Points, in no order, along strands that fork, close into loops and pass close to each other.
Points whose rows are less than 57.9 apart are linked; no others are. Some points are linked to none.
<1795>: [  4  14   1  -5  -8 -13   2  22  -2  15  16   5  14  10 -21 -12  11  38
  -3 -24 -38]
<268>: [-26 -25   1 -19  -8   0 -10  -2  -2  21   3  27  -6  -2  35  -6  -1  -1
 -18  21  48]
<1035>: [ -7   9  31   0  -6 -26   9   4   4  18  45   1   4   9 -19   0 -25  31
  -9  11 -39]
<1810>: [ 17 -13 -12  20  33  10   2  17  13 -30 -10   8  15   1  39  -6 -18 -31
  10  12  -3]
<1616>: [ -1  11   4 -18   4 -12   3  34  21   1   5  17  37 -15  23  -4  -6   7
   3   2 -25]
<533>: [ 16  -7  -9  19   1  -4  -2   2   0 -21 -26  -6 -32  11 -12  -8  35 -30
  16 -16 -24]
<564>: [-15  -2  37  18  24  -4  -6 -12  -7  -7 -27 -26 -25   8 -32 -11  -1  14
  16  14 -25]
<994>: [ 13 -16   5  20  28   9  -6  39 -10  -7   7  25  19   4  29 -22 -26 -22
  -9  -2  21]
<1881>: [ 10 -15   7  21  21   6   5  25 -13 -21  22  42  28  -7  46  -7 -34 -11
  -1   6  39]
<1165>: [ 14  12  14  -4   9  16   7 -22  16 -24 -40 -18  11 -11   0  18   4 -25
  43   0   6]
<843>: [ 21  -9  12  -7 -14 -18  15  36   2  -5  47  15   0 -23 -14  22 -28 -17
  -2   5   3]
<1104>: [ -2  21  16  16   8 -31  -2   7 -17 -13  22  -2 -19  -7 -17   0  -7 -21
   0 -11  -3]
<1732>: [  5 -16  16  -6   3  -7  -6  49   3  17  16  43  25  -1  25 -16  -3   1
 -11  -1  14]
<329>: [ 11  36  11  -3  19   4   9  -6  14 -33  -8  -6  44 -22  12  14 -24  -9
  31 -13   7]
<1090>: [-15 -26  -2  22  -1 -17 -11 -17 -20  -8 -32  -8 -41 -11 -47   8  34  37
   6  -5 -15]
<1584>: [ 11  -4  14  -9   1  16   0  -3  38   9   5  20  57   0  46  -9 -44   1
  -7   8   6]
<2180>: [-11 -23  16 -18   8   8   0  33  11   6   1  15  22 -29   3   1 -32   7
  -3  24  20]
<171>: [ -2 -22  23   2  -3 -10   6  30   9  20  29  19   3   6   2 -11 -16   9
 -17  20 -27]
<567>: [ -4 -33   3 -12  -8  16   0  -5  19   6   5 -12 -14   0   3   4 -32 -11
  -5  32  16]
<1437>: [-30  -7  14  -5   2 -20   4 -11   3   5  19   0 -16   7  16  -6 -11  13
  -9  30 -44]
<29>: [-13  20 -42 -13   0  -1   2 -32  -4  -6  -9   7  10 -17  48  25  23  -8
  -6  14  34]
<371>: [ -4  15   2 -16 -27   0   5 -45   4  -7  -8 -26 -27  -2  -9  21  13 -12
  15   5  -3]
<1880>: [  3  49   8  -2   1  30  -5 -17 -15  13 -17 -27  15  12 -17 -11  17   8
  -3 -29  -7]
<1292>: [-11 -12   5   1   2 -32   3  35 -12   1  29  42 -11 -13  28  -1   5 -15
 -15  19  -8]
<1596>: [  9  -2 -16  -9  12 -11   9  25  17 -20  10  33  39 -27  44  15  -9  -4
  13  11   8]
<647>: [-11  12 -31   1 -30 -17  -1 -25 -18   0   4   2 -30   1  -4   6  44   9
 -14 -21 -25]
<196>: [  7  -1  -8  25  -5 -10 -11   2 -19  -6 -10 -10 -32   2 -32  -8  12 -25
  -8 -23  29]
<49>: [ 11  12 -38   9   0  18  -9 -23 -13 -16 -37 -11 -10  -7  18  12  31 -28
  -4 -10  39]
<456>: [ -9 -24   0   9   0 -15  -1  -2  -5 -20 -30  -2 -37 -12 -28   5  35  15
  21   2 -41]
<1283>: [-27  15  25  -4  -3 -19  -2 -31 -13  -4   0 -26 -28 -15 -35  13 -11   6
   4  13  18]
<1329>: [ 28  29  10  -2  -2  20  12 -31   6 -14 -45  -7  13  -7  -3  20  35 -33
  49 -10   0]
<428>: [-12 -31  -6   8  -3   5 -14   7 -12  32   1  11 -12  31 -14 -27  11  37
 -23  -2   2]
<1302>: [-14 -21 -10 -24 -16  10  -1   8  15  27  -3   9   9   6  10 -10   9  27
 -10   8 -10]
<1757>: [ 11 -27  10  11  17   7   8  29   5 -16   7   3  -6 -10   2   0 -25 -33
  -3  19  -4]
<1663>: [ 11  31   6 -12   4 -17  14  -5  22 -29  16  -2  31 -24  19  24 -19 -17
  26   0 -14]
<1798>: [ 11   1 -12 -13   2  24  -5  28   3  -2 -39 -11  12 -12 -27  -5  24   4
   9 -22   7]
<288>: [  2  -2 -27  -8  11  11   7 -22  21  -5  -6   7  34   0  61  13  -6  -6
   5  20  17]
<1221>: [-16  19  26   4  -6 -20  -2 -16 -19  -6 -33 -10 -19 -25 -49   9  28   3
  23 -13  13]
<1337>: [  5  39   8   8   0  29  -9 -34 -21   2 -35 -30  -7  13 -11  -7  23 -13
   4 -21  10]
<558>: [-25  39 -17   5   1 -10 -10 -15 -26  -2 -23  -7  -8 -12   4  -4  31  -4
 -14 -17  16]
<690>: [  3  12  30  18  19  -9  -2  18  -9   7  16 -11   1   8 -41 -13 -23   6
  -6  -4   1]
<1188>: [ -8   3   6   1  -3  -4  -7  -2 -11  12  16 -10 -10   6 -17  -7 -22  -4
 -14  -2  33]
<70>: [-11  -2  45  19  23  -7   8  -7  -6  -3  14 -21 -24   4 -32   2 -32  -6
  -3  29 -13]
<1463>: [ 19  16   4  24  12  -4  -5  -3 -21 -30  -5  -4  -6  -6 -10   0 -11 -39
  18 -31  40]
<1027>: [  0  23 -38 -13  -9  20   1 -19   1  13  -9   0   8  10  38   3  39  -6
 -15   3 -12]
<2170>: [  8   8  16  10  10 -23  -4  58 -14  14  21  23  16   2 -13 -19  -1  11
 -14 -12  -9]
<759>: [-29   7  31  21  15 -30  -1 -19 -21  -3  13 -15 -37  -2 -36   4 -12  14
  -6  21  -7]
<1493>: [-10 -31  -8  13 -14 -18  -5 -25 -15  10  16  -3 -42   2 -52  20   7  47
  -8   1  -6]
<1168>: [ 17 -21 -18 -15  -6  25  -1  22  11  -5  -8   1  20 -19  -7   7 -19  -8
   7  -6  45]
<194>: [ 19  -9   9  18   6  18  -6  -1   5   2  -4 -28 -14  32 -17 -21 -17 -22
   1 -10  -3]
<630>: [ -1  25  34  -1   4   0  -2 -17  -8  -5 -28 -20  -2  -7 -36   1   5  -6
  29 -14   8]
<1022>: [  5 -24 -24 -14 -20 -15   6  23   9  -4  17  20 -15 -18   4  13   7 -16
  -1   6   5]
<445>: [  5 -30 -10  38  -1 -14 -11 -16 -22  -3   1  -5 -47  26 -40  -4  22  18
  -6 -20 -27]
<2040>: [ -7 -24 -15  19  -2  -7 -15 -29 -25  15   1  -3 -25  15 -50  15  17  64
  -8 -22 -12]
<1235>: [ -3  14  24 -23 -15  25   4 -21  13   9 -25 -33   9  -7 -40   8   2  29
  19  -3 -10]
<54>: [  3   0  19  35  -6 -16  -9 -25 -21  -4 -15 -19 -45   7 -50  -2  13 -15
   5 -15  22]
<901>: [ -4  -5  14  24  12  -2 -10 -34 -18  10  -8 -17 -18  25 -59   6   8  58
   8 -18 -18]
<510>: [ 32   3   7  -1  -7   5   7  20  14 -13  25   0  22  -8  -7   8 -37 -22
  10 -17  14]
<989>: [  5  -6 -16 -18 -18   8   2 -19  10 -12 -15 -20 -17 -13  -6  21   4 -19
  11   7  19]
<1913>: [  3 -17  35  24  19   2   8  12  -8   5  26  -8 -19  12 -15  -4 -37 -20
 -20  25 -10]
<2025>: [  0 -20  19  12  14   7 -12  42   1  33   6  21  15  26  -2 -37  -7  16
 -21  -1  -1]
<238>: [ 14  -9   7  22  21  12   5   1  11 -18  17  34  48   3  62 -12 -43  -4
   3   8  23]
<1434>: [  7  -5  17 -12  -5  -6  13   2  24 -21 -10 -10  -9 -18 -23  14   3 -14
  32   8 -29]
<1665>: [ -9   6  11  14  15 -30   1  25 -20  -5  28  16 -12  -7   8  -3 -13 -18
 -16  13  -5]
<1392>: [-34  10  16 -11  18 -13  -4   2  -2   5   8  17  17  -7  43  -9 -20   2
  -9  25  10]
<610>: [  7 -20  35   0  -6   2   7   4   7   6  46  32  18  -2  42   6 -50 -16
 -14  22  24]
<1642>: [ -4   8  16 -16  -3  11  -6   0  22  24   7  24  47  13  53 -16 -16   7
 -13  -2  16]
<1438>: [ -9  30  -9 -22  -5 -27  10   5  10 -17  11   7  12 -26  16  19   6  -6
  12   1 -14]
<1851>: [ 12  25 -18 -21 -12  49   2 -20  15  18 -15 -20  27   4  14   6  14   4
  -7  -2  -8]
<645>: [  3 -28  -5  12   7  10 -11  31  -6  22  -3   3  -8  21 -20 -29  -1   8
 -17  -3  11]
<613>: [ -1  35  -2  -2   4  -4 -11  20 -21  15  11  11  29   8  15 -20  -7   3
 -15 -31  26]
<408>: [  7 -29 -31 -22 -20  22  -1  17  21  12 -17   4   0  -1   1  -1  19   4
  -4   4   0]
<1948>: [ -7  25  19  -3  -6  -8   6 -25  -2   1   0 -17  -3   8 -29   3  16  27
  19 -20 -47]
<546>: [  6  10 -29   9 -19  -1  -8 -18 -15  -8 -19 -10 -27  -4  -6   6  31 -28
  -8 -22  25]
<650>: [  3 -14 -14  -3  -2 -20   6  13   4 -30   1   8 -23 -34  -2  25   7 -31
  11  14   8]
<1793>: [-15  -8  25  11  22 -17   9  11  -2 -26   1  -4 -27 -19  -4   6  -4 -23
   5  32 -35]
<2165>: [ 23   4 -41  -9 -19  10   1   6  -6  -1  11  14  11  -5  14  12   8 -19
  -6 -26  44]
<2158>: [-10 -11  28 -16 -14  -2   4 -12  18  19  39  10   9   4  27   3 -45  -6
 -14  28  11]
<535>: [ 31  10   3  -8 -15   6   4  30  13   5  18  -6  22  -2 -30  -1 -14  -6
   7 -31   1]
<1264>: [ 19 -25  10 -11 -14  10  13   7  34 -12   5 -12  -6 -14 -20  17 -22 -20
  18  15 -15]
<824>: [ 23  30 -19 -18 -20  30   8 -24  21  13  13 -12  34  11  25  11  -3 -11
  -4 -13  -2]
<969>: [ 30 -18  -4  13  11   9  13   8  11 -44  11   6   6 -21  10  20 -32 -33
  23   4  21]
<696>: [  5  -8 -18   3  -1  11  -5  16  -6   1 -27  -8  -9   4 -28 -14  35  16
   0 -25 -21]
<1393>: [ 20  18  -9   6   2 -10   5  14   6 -21 -11   0  -3   4  -3  -3  29 -27
  20 -26 -29]
<271>: [-13   2   8 -12 -16   1  -2 -16  -2  29  16 -16  -2  14 -36  -1 -13  39
 -11  -2   4]
<1154>: [  8 -15   2 -18 -12 -11   6  48  14   8  18  18  13 -23 -20   4  -4  11
  -2   1  -7]
<99>: [ 10 -13  -8  14  10   4 -10  33 -10   0  -8   0 -10   2 -24 -17  -2 -16
 -10 -15  25]
<229>: [ -7 -15  30  32  23  -4 -10 -17 -14   0 -20 -17 -30  16 -62  -1   4  39
  12   5 -14]
<793>: [-14   8 -12  -1  -9 -23  -5  12 -15   0  -3   5 -17 -17 -25  -2  27  14
  -7 -15  -4]
<455>: [  2  10  -9  13  -1  20 -13 -16 -18   7 -29 -28 -19  25 -17 -18  20  -1
 -10 -20   4]
<1503>: [ -7  -2  -7 -13  -2  11  -1 -12  13 -11 -39 -21 -12  -3   3   2  22   4
  14  14 -23]
<76>: [ 18  32 -22  -4  -5  29   4 -47   0 -11 -32 -20  -2  -7  21  30  46 -23
  12   7   3]
<703>: [  5   0 -15  -4   1  -5   5  -2   6 -16  18   8   7  -8  29  12 -20 -23
   4   6  19]
<357>: [-22  -7  27   1  11 -24  11   3  -2 -18   0  -7 -27 -25 -29  12   0  10
  11  27 -35]
<810>: [ -3  18 -23 -28 -14 -10   9  -2  17   4  16  17  23 -10  39  15   9  -1
  -1   4  -4]
<384>: [  5   7 -45   9  11  16  -7 -11 -19 -19 -25   8  14 -11  34   4  15 -14
  -5 -11  57]
<2093>: [  3 -16  12  25  15  -1  -7  15 -16   7  22   5 -20  24   3 -20 -24 -27
 -23   9  10]
<503>: [ 37  -6 -26   6   4  11  21 -15  20 -42  10   5  26 -18  21  30 -15 -19
  31  -4  28]
<1162>: [ 14 -13  10  30   7   3  -6  -6  -8 -10 -20 -21 -38  29 -27 -19  11 -22
   9 -10 -15]
<559>: [  7 -34   2  10  -1  -1   3  18   5   0   5  -5 -24   6 -31  -6   1   6
  -1   6 -30]
<160>: [ -2   2  19  -3 -10  -2  -2 -13  10  24  37   4   9  29  31 -17 -35 -10
 -18   6   4]
<1911>: [ -8 -27  17  -7 -17   1   2   5  10  39  31   6   0  14 -36  -1 -20  47
 -16  13   2]
<1686>: [ -9   7  27  13  20  -3  -6 -21  -3 -20 -39 -24 -27   6  -4  -9   6 -18
  23  14 -20]
<1790>: [ -1  13 -11 -23 -39  -2   5 -27   3  23  36  -7  -6  16   5   6  -3   3
 -14  -9   3]
<730>: [-31  20   8 -19 -10   8  -9 -17 -13  39   8   2  15  19  18 -19  -1  27
 -25  -1  16]
<2080>: [-21 -28  21  -3  15   0   0  22 -11   4   9  20  -3 -20  12   2 -26  -7
 -18  36  27]
<1582>: [ -3  -4  11  -1   8   0  -1  14 -18 -12  17   7   8 -27  -6   9 -43  -6
  -1   3  55]
<1618>: [-19  20   5   7  12   1 -11  -2 -20  18 -15 -16   1  16 -28 -22  11  36
 -11 -17 -10]
<982>: [ 15  29  -8  -4  -7   3   8 -27  17  -4  18 -15  14  22  30   3 -15 -27
   4 -10 -14]
<1780>: [-32  -2 -10 -12   4  -6 -17  19 -14  23 -14  31   9  -5  29 -22  25  14
 -21  -1  28]
<242>: [ -7 -17  -9  -6  -3  11  -1  -9   5  -9 -39 -14 -17   2 -11  -2  35  29
  16   1 -50]
<1662>: [-18  31 -24 -11   3  18  -9 -12 -12  20 -14   9  21  12  48 -13  27   2
 -22  -3   8]
<958>: [-33  30 -16  -5  11  -7 -12   1 -25  10 -18   8   7  -3  25 -18  22   8
 -21  -7  12]
<1133>: [-14  22 -28  -4  17 -11  -1  -9  -6 -22 -20   5   7 -21  32  11  17 -14
   6   4  17]
<1571>: [-22 -10 -10  20   8 -22 -14  20 -25   8 -10   8 -25  -5 -25 -17  19  14
 -23  -2  12]
<1809>: [ 11  13 -13   8   5  -8  -9  29 -23  -3  16  31  25  -1  29 -14  -9  -9
  -8 -28  44]
<735>: [ -4 -10 -21 -10   4  -1   1  19  22   0 -15   8   5   2  27 -10  17  -4
   2  12 -31]
<1296>: [ 27   8 -38  -6 -26  13   3 -13   1  -2   3  -6  -9   4   3  15  21 -32
  -2 -24  23]
<1234>: [ -1 -11   1  21   2 -14  -5   6 -13  14  23   2 -25  31  -2 -23  -3  -6
 -21  -3 -14]
<1535>: [ -5  30   2 -10  -5  13  -1   2  -5  23   0 -13  23  12 -18 -15  10  32
  -8 -25 -21]
<1836>: [  3 -17 -25  -6   3  14  -5 -15   4 -23 -31 -14 -12 -14  16  17  -5 -19
   9  19  41]
<753>: [ 21  10 -12  22  24   0  -4  20   3 -20  -2   3  10  16  27 -18  -5 -36
   5 -17  -8]
<1908>: [ -8  21  29 -10 -13  15   4 -44  -7   6 -25 -27  -6   4 -36   9  21  31
  25 -11 -30]
<302>: [ -3   3   6 -13   7 -16   4  45   5  -7  -8   7  11 -30 -29  -1  11  16
  11  -5 -20]
<1591>: [ 15  -6   7   7  -1  16  -2  -3  -5   2 -30 -13  -5  15 -45  -9  34  28
  21 -32 -39]
<798>: [ -1  24   8  -1  -5 -14   2 -22   0   1  35  -9  -2  18  25  -2 -31 -21
  -7   0   0]
<2046>: [ 21  13 -21  17  11  -4  -7  19 -18 -19   4  10   8  -2   9  -7  -6 -27
  -1 -35  37]
<717>: [-10  -7  27  -1  15   8  -4  18  19  18  -4  -8  24   8  -7 -24 -30  22
  -9  15 -30]
<638>: [ 22  17   6   2  -7  -3   4  20   2   5   7  -8   7  10 -41  -9  13   9
  10 -37 -24]
<1272>: [-21  -6  28  20  -2 -27  -4 -28 -21 -11 -36 -10 -43 -16 -47  10  27  15
  23   5  -8]
<164>: [ -3  22 -34   1 -14  22  -6 -32 -15   5 -20 -15 -19  14  19  -2  44  -6
 -17  -6 -11]
<1352>: [  0 -10  27   0  -4  -6   9 -14   6 -13 -25 -11 -21  -5 -34   6  20   8
  39   0 -46]
<727>: [  0 -28  26  28   5 -15  15  18 -15  20  48  18 -25  17 -27   9 -16  18
 -29  28 -21]
<185>: [-15 -10  17 -20 -12  10  -7   3  22  39   4  22  26  21  33 -25   0  22
 -18   5  -8]
<833>: [ -7  43  11  -3 -11 -22   6 -27 -11  -8   7 -12 -13   1 -13   6  20  -5
  12 -21 -24]
<1840>: [ -6 -17  17  18  11  -6   2   3 -19  -1  35  13 -17   7  29  -2 -38 -34
 -22  22  24]
<1299>: [ 29  12 -17  10   9  -8   8   3   8 -35 -17   5   1 -10   7  14  26 -43
  32 -19   1]
<1892>: [ -9 -19 -29  -5 -21 -18   0  -2  -7   3  10   9 -25   5  -5   1  30  24
  -8 -10 -36]
<1731>: [ -3   8   0   1 -19 -19   2 -11 -10  -9 -15  -4 -27 -16 -37   9  35   1
  14 -20  -7]
<1410>: [ 13   6 -37 -21  -1  -5  14   6  27 -16   2  16  34 -25  36  29  12  -8
  14   7   5]
<1456>: [ 11  17   4  -1 -20  27   1 -32 -14   1 -42 -15 -16  -1 -22   7  54   3
  20 -19 -24]
<1515>: [ 13  33   6  -7   8  28   6 -39  14 -12 -31 -30  21   4  18  15   5 -18
  24   2  -5]
<1609>: [-11 -32 -18  23   1 -17 -11  -4 -20   7   6  10 -36  22 -10 -13  23  25
 -16  -8 -36]
<364>: [ 22  -6 -46  10  10  24   8 -13  -2 -17  -4  18  34   3  50   4   0  -5
   6  -6  54]
<252>: [ 38  13 -20  -2   0   8  11   4  12 -30  -3   3  25 -17   4  22   9 -26
  29 -26  17]
<155>: [ 19 -13 -23  21  17  17   8 -12   6 -23  11  24  34   9  58  -5 -25  -9
   9   6  40]
<1069>: [ -6  10  23  -7 -12 -11   1  -6  10  28  38  -2  11  24   6 -15 -28  17
 -14   4 -22]
<184>: [  8 -24   7  -2  -3  -2   8  20  20   0  23  13   1  -1  18   1 -22 -21
  -7  20 -19]
<697>: [-13  -5 -19 -12  -4   0  -6  -5  -4   4   0   4  -4  -1  26  -1  -3 -12
  -9  10  29]
<2054>: [ -1 -22 -14 -12 -34   1   0 -16   5  29  29   4 -20  26  12  -7  -1  -3
 -20   2  11]
<648>: [  2 -25  33  11  -8 -11  10  22   1  37  52  24  -3  14 -36   9 -25  42
 -24  24  -8]
<403>: [-13 -26  24  14  16  -6   0  19   4  24  18  14   8  12 -22 -11 -14  55
 -12  16 -46]
<52>: [  4  -1 -46   2  18   1   9 -33   5 -24 -11   2  18 -10  59  27  13 -11
  11  21  32]
<547>: [ 17 -24 -26 -24 -36  24   7  -4  25   6  -8 -14 -11   1 -17  12  18   3
   7  -2 -15]
<1303>: [ 28   9 -11  -4  -8  -1   8   6  15 -12  32  17  37  -3  32  11 -33 -13
   9 -11  18]
<417>: [ -6   2 -17  -4  17 -19   8  -7  10 -39 -13   1  -4 -32  26  27   6 -26
  23  22   6]
<866>: [ 10 -10  26   2   1 -17  14  52   1   7  32  14   7 -19 -39  10 -15  14
  -8  11 -20]
<1378>: [  9  23 -32 -12 -23   7  -4  11 -15  19  10  14  13   1   9  -4  27  -4
 -21 -32  25]
<538>: [ 18   8   4  22  26  12   1 -16  -8 -44 -15  -9   6  -4   9   3 -23 -31
  30 -12  35]
<1338>: [ 18  -2 -27  -7  -1  13   6   9  33   5  -7   9  31  13  43  -7   8 -14
  -3   1 -24]
<1872>: [ 16  25  -5 -19 -23  -6   9  -1   4 -12   0  -3   3 -26 -27  25  19 -15
  20 -27  14]
<1174>: [-31 -19 -13  -5 -21 -16  -5 -26 -13  11   2  -6 -34  -7 -21   9  12  38
 -14  10  -3]
<269>: [  7  23  -2 -16  -4  40   1 -21  12  -1 -39 -30  14   1   1   4  24   3
  14  -1 -19]
<114>: [-24  -8  22  -8  10  -8   2  11  15   9   3  -2  13  -8 -13  -7 -13  42
   1  20 -49]
<1958>: [ 18 -21  21  -6 -12  -2  11  30   6   3  44  27  19 -17  14  15 -43 -15
 -10  14  17]
<680>: [ 14 -11 -19   4  27  23  -1   1  21 -23 -36 -10  17   0  31   1  -6 -19
  15  14   7]
<920>: [  6 -13 -10 -22  -6  15   6  -7  32   6   7  19  43 -10  48  12 -24   3
   4  17  24]
<1153>: [-15  -9   9 -15  -4  -6 -13  36  -3  32   4  36  18   1  13 -20  15  23
 -18  -5  18]
<16>: [ -3   0  10 -17 -10  15   0  -6  11  13  -5 -27   3   2 -29   0 -16  14
   3  -1   6]
<324>: [-34  12   3 -14  17  -9  -4   6  -3  -8 -21  -7   2 -20   4  -4   0   8
   4  17  -4]
<653>: [  7  -5 -25  -7  -4  27  -8 -24  -2 -10 -54 -29 -21  -3  16  11  22 -13
   2  15  29]
<1712>: [ 27   6   9   5 -12  18  -1  -7   1   0  -6 -26  -9  19 -34  -4   0 -23
  13 -29  14]
<1946>: [  0   4  18  15  28   6  -5  -5  -5 -29 -27 -19 -10  -1   0  -5 -15 -31
  18   6   9]
<401>: [-23 -29 -10  25  12 -10 -18   7 -25  23  -9  12 -23  14 -33 -16  18  51
 -24   2   5]
<465>: [ 17 -24   4  28  -3  -2  -5 -14 -14  -2 -18  -8 -32  20 -54  -1  30  21
  19 -29 -30]
<12>: [ -1  33 -10 -22 -32  10  10 -46   8   6  16 -25  -5   8   8  18   6  -7
  -2  -3 -10]
<1109>: [ -7  48  11  -2  -5 -31  -1 -12 -18  -6  23  -9  -4  -7  -9   6  -6  -9
   0 -20   9]
<2070>: [-29  20 -14 -14  20 -19  -3   4  -4  -9  -8  20  24 -22  48   4   4   0
   1  14  16]
<882>: [-10  26 -17  -1  12   0   0 -20 -15 -20   7   8  26 -12  39   8 -23  -2
   4  -4  48]
<1447>: [ 10 -20 -14 -27 -14   7  11  14  37  -8  -2   2  12 -25   2  20  -9  -8
  14  15  -4]
<1421>: [ 17 -38  -9  12  14  15   7  26  -2 -25   7  19   1 -16  17   7 -28 -30
   1  15  33]
<1381>: [  9  25   9   6  17  -3  -1  15  10  -8   3  -5  23  12  16 -18 -15 -16
   3 -13 -25]
<1125>: [ -8  -6  18  30  17 -20  -1  -2 -14  13  32   7 -18  17 -55   8 -13  53
 -11   8 -18]
<1074>: [ -2 -18 -11   3   4  -7   2  10  16   1   9  15  -9  17  40 -13   1 -22
  -9  19 -29]
<2156>: [-15 -33  14   8  -6 -28   2  24 -15  20  36  39 -28   1   6  -4   8   8
 -27  23  -8]
<2124>: [ 17 -16  34   9   0  -7   1  48   2  21  37  31  21   8   9 -12 -25  -6
 -21   7  -4]
<350>: [-17  -7 -13 -22  -5  27  -6 -12  12  17 -27 -14   7   7  22  -8   3  13
 -10  22   1]
<260>: [-27  30  -9 -11  -8  -7  -4 -26 -16 -10 -33 -14 -15 -29  -5  15  32   3
   2  -1  11]
<74>: [  6 -11  31   4  -1 -12  13  17  14   8  30  -4  -1  -5 -42   7 -23  23
  -1  14 -41]
<1742>: [-16   2  10 -10   1  -7   5 -19  21  -2  12 -13  -4   8  26   0 -25 -10
  -1  31 -27]
<724>: [ 14  50  15  -3  11   7   3  -6   8 -10  -1 -16  37   2   8  -2 -14 -12
  16 -28  -9]
<1012>: [ -7  36  23  -6  13   1   0 -13  -1  -8  -9 -24  14  -3 -11  -1 -12  -7
  16 -11   0]
<1510>: [-42  -5  25 -14   3  -9  -8 -12   0  28  13  16   0  14  34 -20 -11  17
 -20  29   5]
<297>: [  8  29   5   1  -8 -28  -9  34 -19  20  32  17  16   6  -7 -14  -3  10
 -16 -25  12]
<663>: [-21 -35   6  -3  -6 -10  -8  19 -14  22  13  25 -20 -10   1  -5  -4   0
 -26  21  42]
<1432>: [ 11   4 -11 -14   5  32  -5   3   4 -11 -44 -19  13 -16 -12   6  11  -6
  16  -9  30]
<132>: [ 29  -7 -19  -2  -5  21   5   1  36  -4 -10 -12  13  20  17  -7   3 -25
   7  -5 -31]
<1344>: [ -6  -5   7 -19  -5  13   3 -15  27   0  -2 -20  11  -4  14   6 -34  -5
   4  26   1]
<964>: [ -6  23 -30  -6 -25  -8  -2  -8 -18  17  12   6  -9   9   6  -5  33   4
 -22 -23  -4]
<1945>: [-37   4  -6 -12 -11 -10  -6 -29 -15  -4 -27 -18 -30 -16 -11   6  23  28
  -3  15  -5]
<1064>: [ 23  25 -19   1  11  36   0  -8   2  -6 -11 -10  41   8  23  -1  -7 -12
   4 -25  25]
<1866>: [-26 -31   8   1   5 -16   4  -4  -2  -3   8  -2 -30  -4 -13   5  -2  29
  -3  31 -45]
<1773>: [ -8 -30   0   2   5  14  -7   8  12  11 -12 -10 -11  20   8 -23 -10   3
  -8  20 -17]
<1483>: [  5 -34   4  17  11   1  -6   7   2  16  13   5  -2  26 -41  -2  -4  60
  -3  -8 -47]
<2050>: [-14 -23   1  -6 -14 -19  -6  24  -6  27  21  39 -10   9  13 -16  20  14
 -22   2   5]
<1219>: [-15 -37  -1  -7  -8   3  -1  -7   3   2  -9 -16 -37  -5 -17   6  -8   5
  -5  34   4]
<790>: [  0   0 -25   6 -13 -11  -6   9 -11  16  14  14 -14  25  20 -21  19 -12
 -20 -16  -5]
<876>: [-10   8  24   6  20  11  -7   5   3  13 -17 -24  11  16 -30 -25 -12  29
   1  -4 -21]
<50>: [ -6   5 -11 -25  -6  30  -1 -23  12   4 -19 -23  17  -2  21   9 -14   2
  -2  14  28]

A fork is a point with three links, a tip a point with one. Leave the first point through the second and follow the links. Name the first fork or tip that comes.
<727> / <648> => <1153>
<229> / <564> => <2170>
<1712> / <194> => <184>
<1795> / <638> => <2180>
<2156> / <1292> => <727>
<2180> / <2080> => <1535>
<1809> / <2046> => <958>
<1432> / <1798> => <964>

How many points has the smallest loop of links through each point below? Write 0 if it is on no loop.
<1133> => 0
<969> => 0
<793> => 0
<114> => 0

A piece is two or more points that can be reached from each other along the links. Count, over all rows, the pieces, the separate loops (a circle has one, a figure eight two, a Y none), the forks (points with three links) and the tips (points with one).
pieces => 4
loops => 0
forks => 18
tips => 26
